Each row is a point on a tangle of strands that fork, close into loops and nearly touch. The rows are in no order.
Two points are linked if the straight distance between their rows is under 58.5. Some points are linked to none.
Q_662: [6 6 18 16 4 -10 19 20 -31 -8 9 -2 3 13 -1 12 14 -37 5 -14 -12 -16 21]
Q_64: [15 17 -9 -5 11 6 -1 26 -5 -5 -6 -8 -19 26 -5 -10 34 6 -18 -2 -25 19 -9]
Q_645: [9 8 -13 -6 0 -2 -6 -10 18 4 -3 0 -37 7 -27 10 4 18 -3 -12 -12 -13 -14]
Q_713: [-1 8 3 -1 0 3 6 0 -7 -33 -1 7 -7 -7 -21 -31 -12 5 -18 20 21 7 15]
Q_743: [28 35 11 2 3 18 -1 5 1 2 11 9 -20 18 -15 8 3 23 -5 -28 -8 2 -19]
Q_213: [-18 6 10 16 21 -6 4 -10 34 39 -15 -6 -8 15 32 19 1 11 22 13 10 14 5]
Q_693: [-12 -14 -50 -9 -26 -3 -10 -30 32 17 8 -15 -1 -12 -10 7 8 11 10 14 15 -8 19]
Q_539: [-6 -3 -3 6 -17 5 -12 3 20 30 -5 -19 -16 11 1 11 -25 3 -7 33 15 24 17]
Q_603: [20 17 -9 -16 19 14 -2 13 14 -9 -27 -2 -10 22 4 -9 27 2 -1 5 -9 2 -23]
Q_882: [-3 3 19 6 -10 -11 31 18 -31 -11 2 5 3 -6 -7 5 1 -32 -7 1 23 -21 20]
Q_764: [-26 -12 -9 3 5 10 -11 -8 12 -7 -1 -13 20 -31 -7 -6 -17 11 5 25 10 26 7]
Q_728: [1 7 14 31 -7 -10 23 -2 5 -6 -22 10 5 13 5 10 11 -24 -14 -6 21 -5 16]
Q_822: [2 24 0 11 13 -10 9 19 -8 -1 -20 4 8 1 -7 -4 13 -20 -7 -22 -39 -12 -37]
Q_569: [27 -24 -36 -12 -9 -1 -7 1 7 -14 2 22 -2 1 4 -2 6 26 -9 11 -21 25 -8]
Q_911: [15 -10 3 15 -3 9 -7 17 15 -14 -6 11 -18 37 -2 0 -17 -7 -12 -6 -4 3 -26]
Q_730: [17 -28 8 -5 -1 0 -12 14 -4 -3 0 25 10 12 15 10 0 -8 2 -19 -24 2 -3]
Q_52: [7 6 17 -4 18 -3 5 -1 3 -22 -5 -4 -28 8 -42 -26 -10 -6 -12 26 27 6 -1]
Q_504: [-22 -11 17 28 0 -12 10 -10 -4 5 -1 -6 3 -11 -1 7 -3 -21 -8 -15 -16 4 9]
Q_928: [1 0 14 22 0 4 12 6 -18 8 9 -7 -5 -2 3 14 37 -31 23 -21 -6 -7 7]
Q_102: [21 5 -28 -10 -12 6 -13 7 8 -6 10 10 -14 17 -11 -16 1 37 -13 2 -12 15 -21]
Q_927: [9 -3 20 -17 5 -1 0 -17 -15 -4 20 10 0 0 -28 -1 -6 13 1 -6 3 -14 -9]
Q_107: [-18 9 -14 4 12 2 0 -20 16 11 -2 -11 13 17 -4 -4 -7 22 5 34 42 3 12]
Q_45: [-11 0 -30 -6 -7 0 4 -32 21 -3 3 -15 9 -18 -24 -6 4 14 3 16 12 -15 19]
Q_66: [-7 11 18 4 9 -2 -21 11 -6 24 1 8 -28 -4 16 17 16 -19 -9 -19 -12 9 -1]
Q_197: [6 -5 15 -8 5 -16 -1 -9 -16 -4 -11 29 -24 2 -24 -18 0 5 -32 -7 -2 -9 -23]
Q_400: [-4 -1 -28 -24 -15 16 -14 29 7 -27 4 -5 8 -13 -8 -16 5 9 1 4 -23 3 4]
Q_97: [-2 -18 4 2 2 -8 -19 4 18 7 -20 16 -4 20 14 14 5 -20 -5 -14 -16 4 -9]
Q_345: [-8 23 22 15 29 1 3 -5 -33 14 3 4 -9 1 -3 4 11 -19 -7 -5 3 -5 -25]
Q_715: [17 11 7 -8 -5 -8 3 0 -5 -8 -6 14 -7 -7 -7 -25 -13 15 -27 4 -3 4 -26]
Q_322: [-11 2 7 12 -12 1 16 0 -3 -19 -10 -1 -2 -5 -16 3 19 -18 0 -6 21 -18 18]
Q_961: [-3 -15 -3 -3 -15 1 -26 -5 17 29 11 1 -20 19 13 25 -29 12 -6 5 9 9 10]
Q_488: [-27 -9 24 16 -15 5 -4 -16 2 29 12 -9 20 -23 10 1 -16 4 14 -1 11 -1 -10]
Q_411: [1 2 9 3 15 -4 -18 -21 1 7 -6 -23 -12 18 -18 1 0 -6 -19 -6 2 -4 0]
Q_840: [-6 -3 17 -7 5 7 13 -17 -10 11 7 6 9 -13 3 7 5 12 22 16 21 6 10]
Q_425: [-22 -7 1 -6 5 10 0 8 -7 -16 -16 -8 14 -19 -2 -16 -8 -11 -6 28 17 23 -9]
Q_212: [-13 -36 -5 3 -11 -1 -13 -7 16 15 -7 1 -5 4 29 8 1 -2 9 2 -10 7 -17]
Q_980: [1 -5 13 0 19 -14 -8 -6 9 10 -12 -7 10 -4 30 22 -9 0 0 -7 -23 13 17]
Q_577: [-1 13 10 -3 -14 0 0 0 -13 28 6 -12 13 -26 37 8 8 -8 19 -24 -8 -17 9]
Q_768: [-8 -4 29 3 19 -22 6 -15 -16 -2 -19 39 -20 3 -11 -1 -14 -4 -9 -9 12 -14 -6]
Q_21: [-9 3 -21 -30 3 17 -6 9 -4 0 -8 2 -2 -23 15 -6 18 8 5 25 14 8 -9]
Q_731: [20 -34 -7 -6 1 -7 0 -5 8 -14 -3 16 7 14 2 10 3 0 2 7 -14 20 11]
Q_656: [21 -8 -20 -26 -15 2 -5 18 26 -11 -2 23 -27 13 -21 8 -7 6 -1 10 6 0 -1]
Q_867: [13 26 24 2 22 14 0 16 -15 -14 -1 -3 -20 5 -27 -14 -8 -7 -10 6 11 9 -19]
Q_285: [-2 -11 -18 -27 -13 12 -24 -1 21 5 5 -7 -1 -16 10 10 -12 6 12 8 -13 13 4]
Q_4: [-4 8 11 -14 6 9 9 -7 -15 -11 15 -17 13 -10 -23 -8 -11 -8 8 -6 4 -24 -5]
Q_796: [14 18 -14 -11 -12 21 -8 3 0 -12 9 10 -5 -5 -18 -26 -16 29 -11 5 10 11 -19]
Q_386: [17 15 6 -2 -25 0 12 7 -27 -9 7 5 23 -8 2 -3 -11 -13 -15 -8 2 -14 -7]
Q_277: [-12 2 5 -5 11 -28 17 -22 -21 6 -7 -5 20 -5 -3 11 -3 -16 1 -17 3 -36 0]
Q_584: [0 4 -1 17 10 3 13 -25 30 17 -11 -9 -3 6 14 1 9 23 9 23 26 16 5]
Q_781: [23 16 -29 -11 -3 -3 10 12 9 -7 -7 6 -22 23 -20 -27 13 43 -22 -5 -25 -6 -15]
Q_8: [-18 -1 31 15 22 -3 13 -12 -9 8 4 4 1 5 -6 4 -13 2 -2 11 23 8 1]
Q_439: [-32 -9 20 18 6 -8 -18 -4 -4 16 5 1 -19 -4 10 19 1 -15 -2 -26 -10 8 15]
Q_668: [-9 -4 -28 -10 3 15 -3 -3 11 -5 -1 5 -3 5 -16 -11 2 19 14 30 51 10 0]
Q_246: [21 2 -42 -3 -7 7 -9 -1 16 -16 6 11 -16 4 -20 1 -16 30 13 18 37 14 6]
Q_216: [-9 -21 14 10 -2 -9 -6 -14 11 24 6 -1 13 -2 30 10 -7 6 12 4 -3 7 35]
Q_795: [18 -12 -11 -11 -4 14 -20 12 21 10 6 -10 -23 9 9 14 2 -1 9 -10 -26 15 7]
Q_600: [-2 4 -12 -4 -11 5 -9 13 36 -2 -8 1 -15 -4 -5 12 -20 6 -8 22 14 14 27]
Q_552: [0 -14 7 9 -6 7 13 -12 -8 0 3 -16 12 -19 11 3 34 -15 27 -11 -13 -15 3]
Q_366: [-10 0 3 -12 6 -2 1 15 -40 -15 11 -10 9 -4 -13 -12 1 -6 -2 -16 -22 -19 -20]
Q_807: [-7 -6 -11 -5 -20 2 -6 -10 -9 10 16 1 15 -36 33 -5 15 10 22 -11 -1 4 10]
Q_910: [26 8 -9 -10 10 8 -16 23 17 5 -5 -14 -38 14 2 9 25 -7 -10 -5 -41 17 3]
Q_272: [-12 -15 -3 -7 -17 -7 -10 -12 11 16 15 1 27 -31 14 4 -6 4 16 5 3 11 35]
Q_557: [-13 -29 -6 5 -7 -3 -1 -10 31 -5 -1 14 -20 17 -18 10 -14 14 17 13 24 0 3]
Q_631: [-2 25 2 10 18 -8 14 41 -24 -15 1 8 2 24 -21 -17 16 -20 3 -20 -23 -23 -34]
Q_28: [22 17 16 11 -18 -5 21 7 -12 -18 3 22 3 6 -18 -10 -3 8 -16 -26 0 -21 -9]
Q_564: [-17 -1 22 24 17 -8 22 -7 -18 20 12 -18 12 -10 32 9 0 -25 29 -2 -19 10 20]
Q_843: [-18 15 19 6 27 2 6 -7 5 22 -17 -15 8 -2 32 17 -4 1 10 0 3 5 12]
Q_29: [-5 0 12 -1 21 -3 -4 13 -27 5 -12 10 -13 5 13 0 25 -12 -7 -14 -15 13 -25]
Q_211: [6 0 -22 -12 13 9 1 -1 11 -20 -15 -13 3 4 17 -12 10 15 -6 0 -14 7 -14]
Q_442: [4 10 -10 2 -3 13 -9 4 2 -6 -4 -19 4 -1 32 -9 22 1 8 -7 -15 14 7]
Q_340: [14 5 -19 1 -16 -5 -8 -5 -8 -13 14 -6 44 -14 12 3 -20 -8 -6 5 9 7 26]
Q_353: [12 7 21 -7 21 -1 1 -28 -11 12 -4 -26 8 21 -15 -9 -10 -4 -8 12 24 -8 -4]
Q_947: [-6 8 5 4 -20 -16 17 9 -33 -23 5 4 9 -8 -8 -11 -17 -10 -17 0 5 -32 14]
Q_323: [2 -19 9 24 -7 -10 33 6 -25 3 9 -10 15 -17 30 11 -5 -29 24 -11 -5 -4 16]
Q_497: [-32 -9 33 25 13 -11 26 0 5 31 23 -5 23 -6 33 10 -1 -5 37 19 -2 8 19]
Q_146: [32 3 -8 1 -22 11 0 8 -8 -14 7 9 37 -3 5 -13 -23 -6 -2 11 24 -3 -3]
Q_101: [1 1 -20 0 -18 6 -18 23 17 -15 1 -14 16 -15 23 -15 3 -2 7 -10 -35 -8 1]
Q_124: [9 8 1 1 2 -2 11 23 -40 -14 11 -5 8 32 -18 -22 21 -9 -2 -29 -19 -24 -15]
Q_622: [19 7 -10 -4 -22 6 -1 31 17 -19 -4 22 -9 20 -16 -9 -7 -2 -12 -1 4 -11 -11]
Q_690: [-21 -2 -4 -2 10 -1 -1 -24 -13 4 -6 -19 29 7 7 2 -5 -5 -7 -8 16 -14 2]
Q_337: [-8 -3 -25 -22 -13 8 -18 6 -3 -9 15 -6 27 -35 -7 -20 -4 2 8 4 2 0 1]
Q_588: [-13 -6 20 5 -19 3 -12 -6 16 38 5 -11 10 -15 36 4 -4 -9 26 -2 -5 -2 5]
Q_316: [-4 -16 15 22 -4 -17 12 -5 -15 -14 10 1 29 -6 19 8 -5 -20 6 -10 -14 3 2]
Q_873: [21 17 7 5 -12 -2 0 6 -1 -14 21 22 -7 16 -16 -10 -11 33 -6 -25 -14 -11 -22]
Q_142: [-17 -11 -2 6 13 -4 -12 -16 15 17 2 -12 -33 12 -10 21 6 -7 -9 -9 -12 5 15]
Q_327: [5 -3 -5 -8 7 -11 1 -13 -11 -12 -4 -3 47 0 13 -1 -26 -5 -7 8 -1 -10 9]
Q_370: [11 8 -28 -3 -19 -3 -6 12 35 -7 -14 2 -25 0 6 17 -12 14 -9 7 -1 -6 5]
Q_805: [6 -3 20 1 14 -13 29 -11 -23 13 -6 10 12 -8 18 9 29 -5 10 14 13 -3 7]
Q_782: [-5 -4 -12 -12 1 14 -2 -1 -16 -13 -14 3 -4 -11 1 -27 12 -1 -26 25 20 15 -1]
Q_508: [-32 -7 -2 7 -8 3 7 -12 -4 13 12 -27 24 -38 8 -7 -5 0 9 6 7 15 -3]
Q_943: [9 -2 4 -13 6 5 3 -10 19 -4 6 10 -10 -8 -21 17 -20 18 6 -1 0 -7 -7]
Q_37: [4 -9 -32 -19 -3 10 -6 -11 8 -25 4 5 13 -15 -27 -16 -4 3 3 11 8 -13 9]
Q_892: [4 -5 -33 -11 -8 -14 -4 13 24 -6 -14 -11 -33 17 -16 17 -7 19 -14 -14 -22 -12 2]
Q_724: [18 11 14 9 2 9 -13 11 -2 7 9 11 -8 20 -16 6 21 -6 3 -23 -9 -2 -20]
Q_352: [-22 15 29 -2 30 -9 3 -4 -23 15 -9 16 0 -1 -3 12 -6 -8 -3 2 17 -17 -9]

A piece is all that can be reached along the links. How many separate loops has the piece of each point below (a circle has one, a figure eight two, a Y none), and how many tips (points with one link)?
Q_37 | loops 0, tips 2
Q_724 | loops 0, tips 4
Q_713 | loops 1, tips 3
Q_656 | loops 0, tips 3
Q_569 | loops 0, tips 5

A fork is a point with three links, a tip a point with one. Leave the first point through the second and follow the links. Name the first fork or tip that comes.
Q_822; Q_631 | Q_370
Q_45; Q_37 | Q_285
Q_285; Q_795 | Q_693
Q_370; Q_892 | Q_822
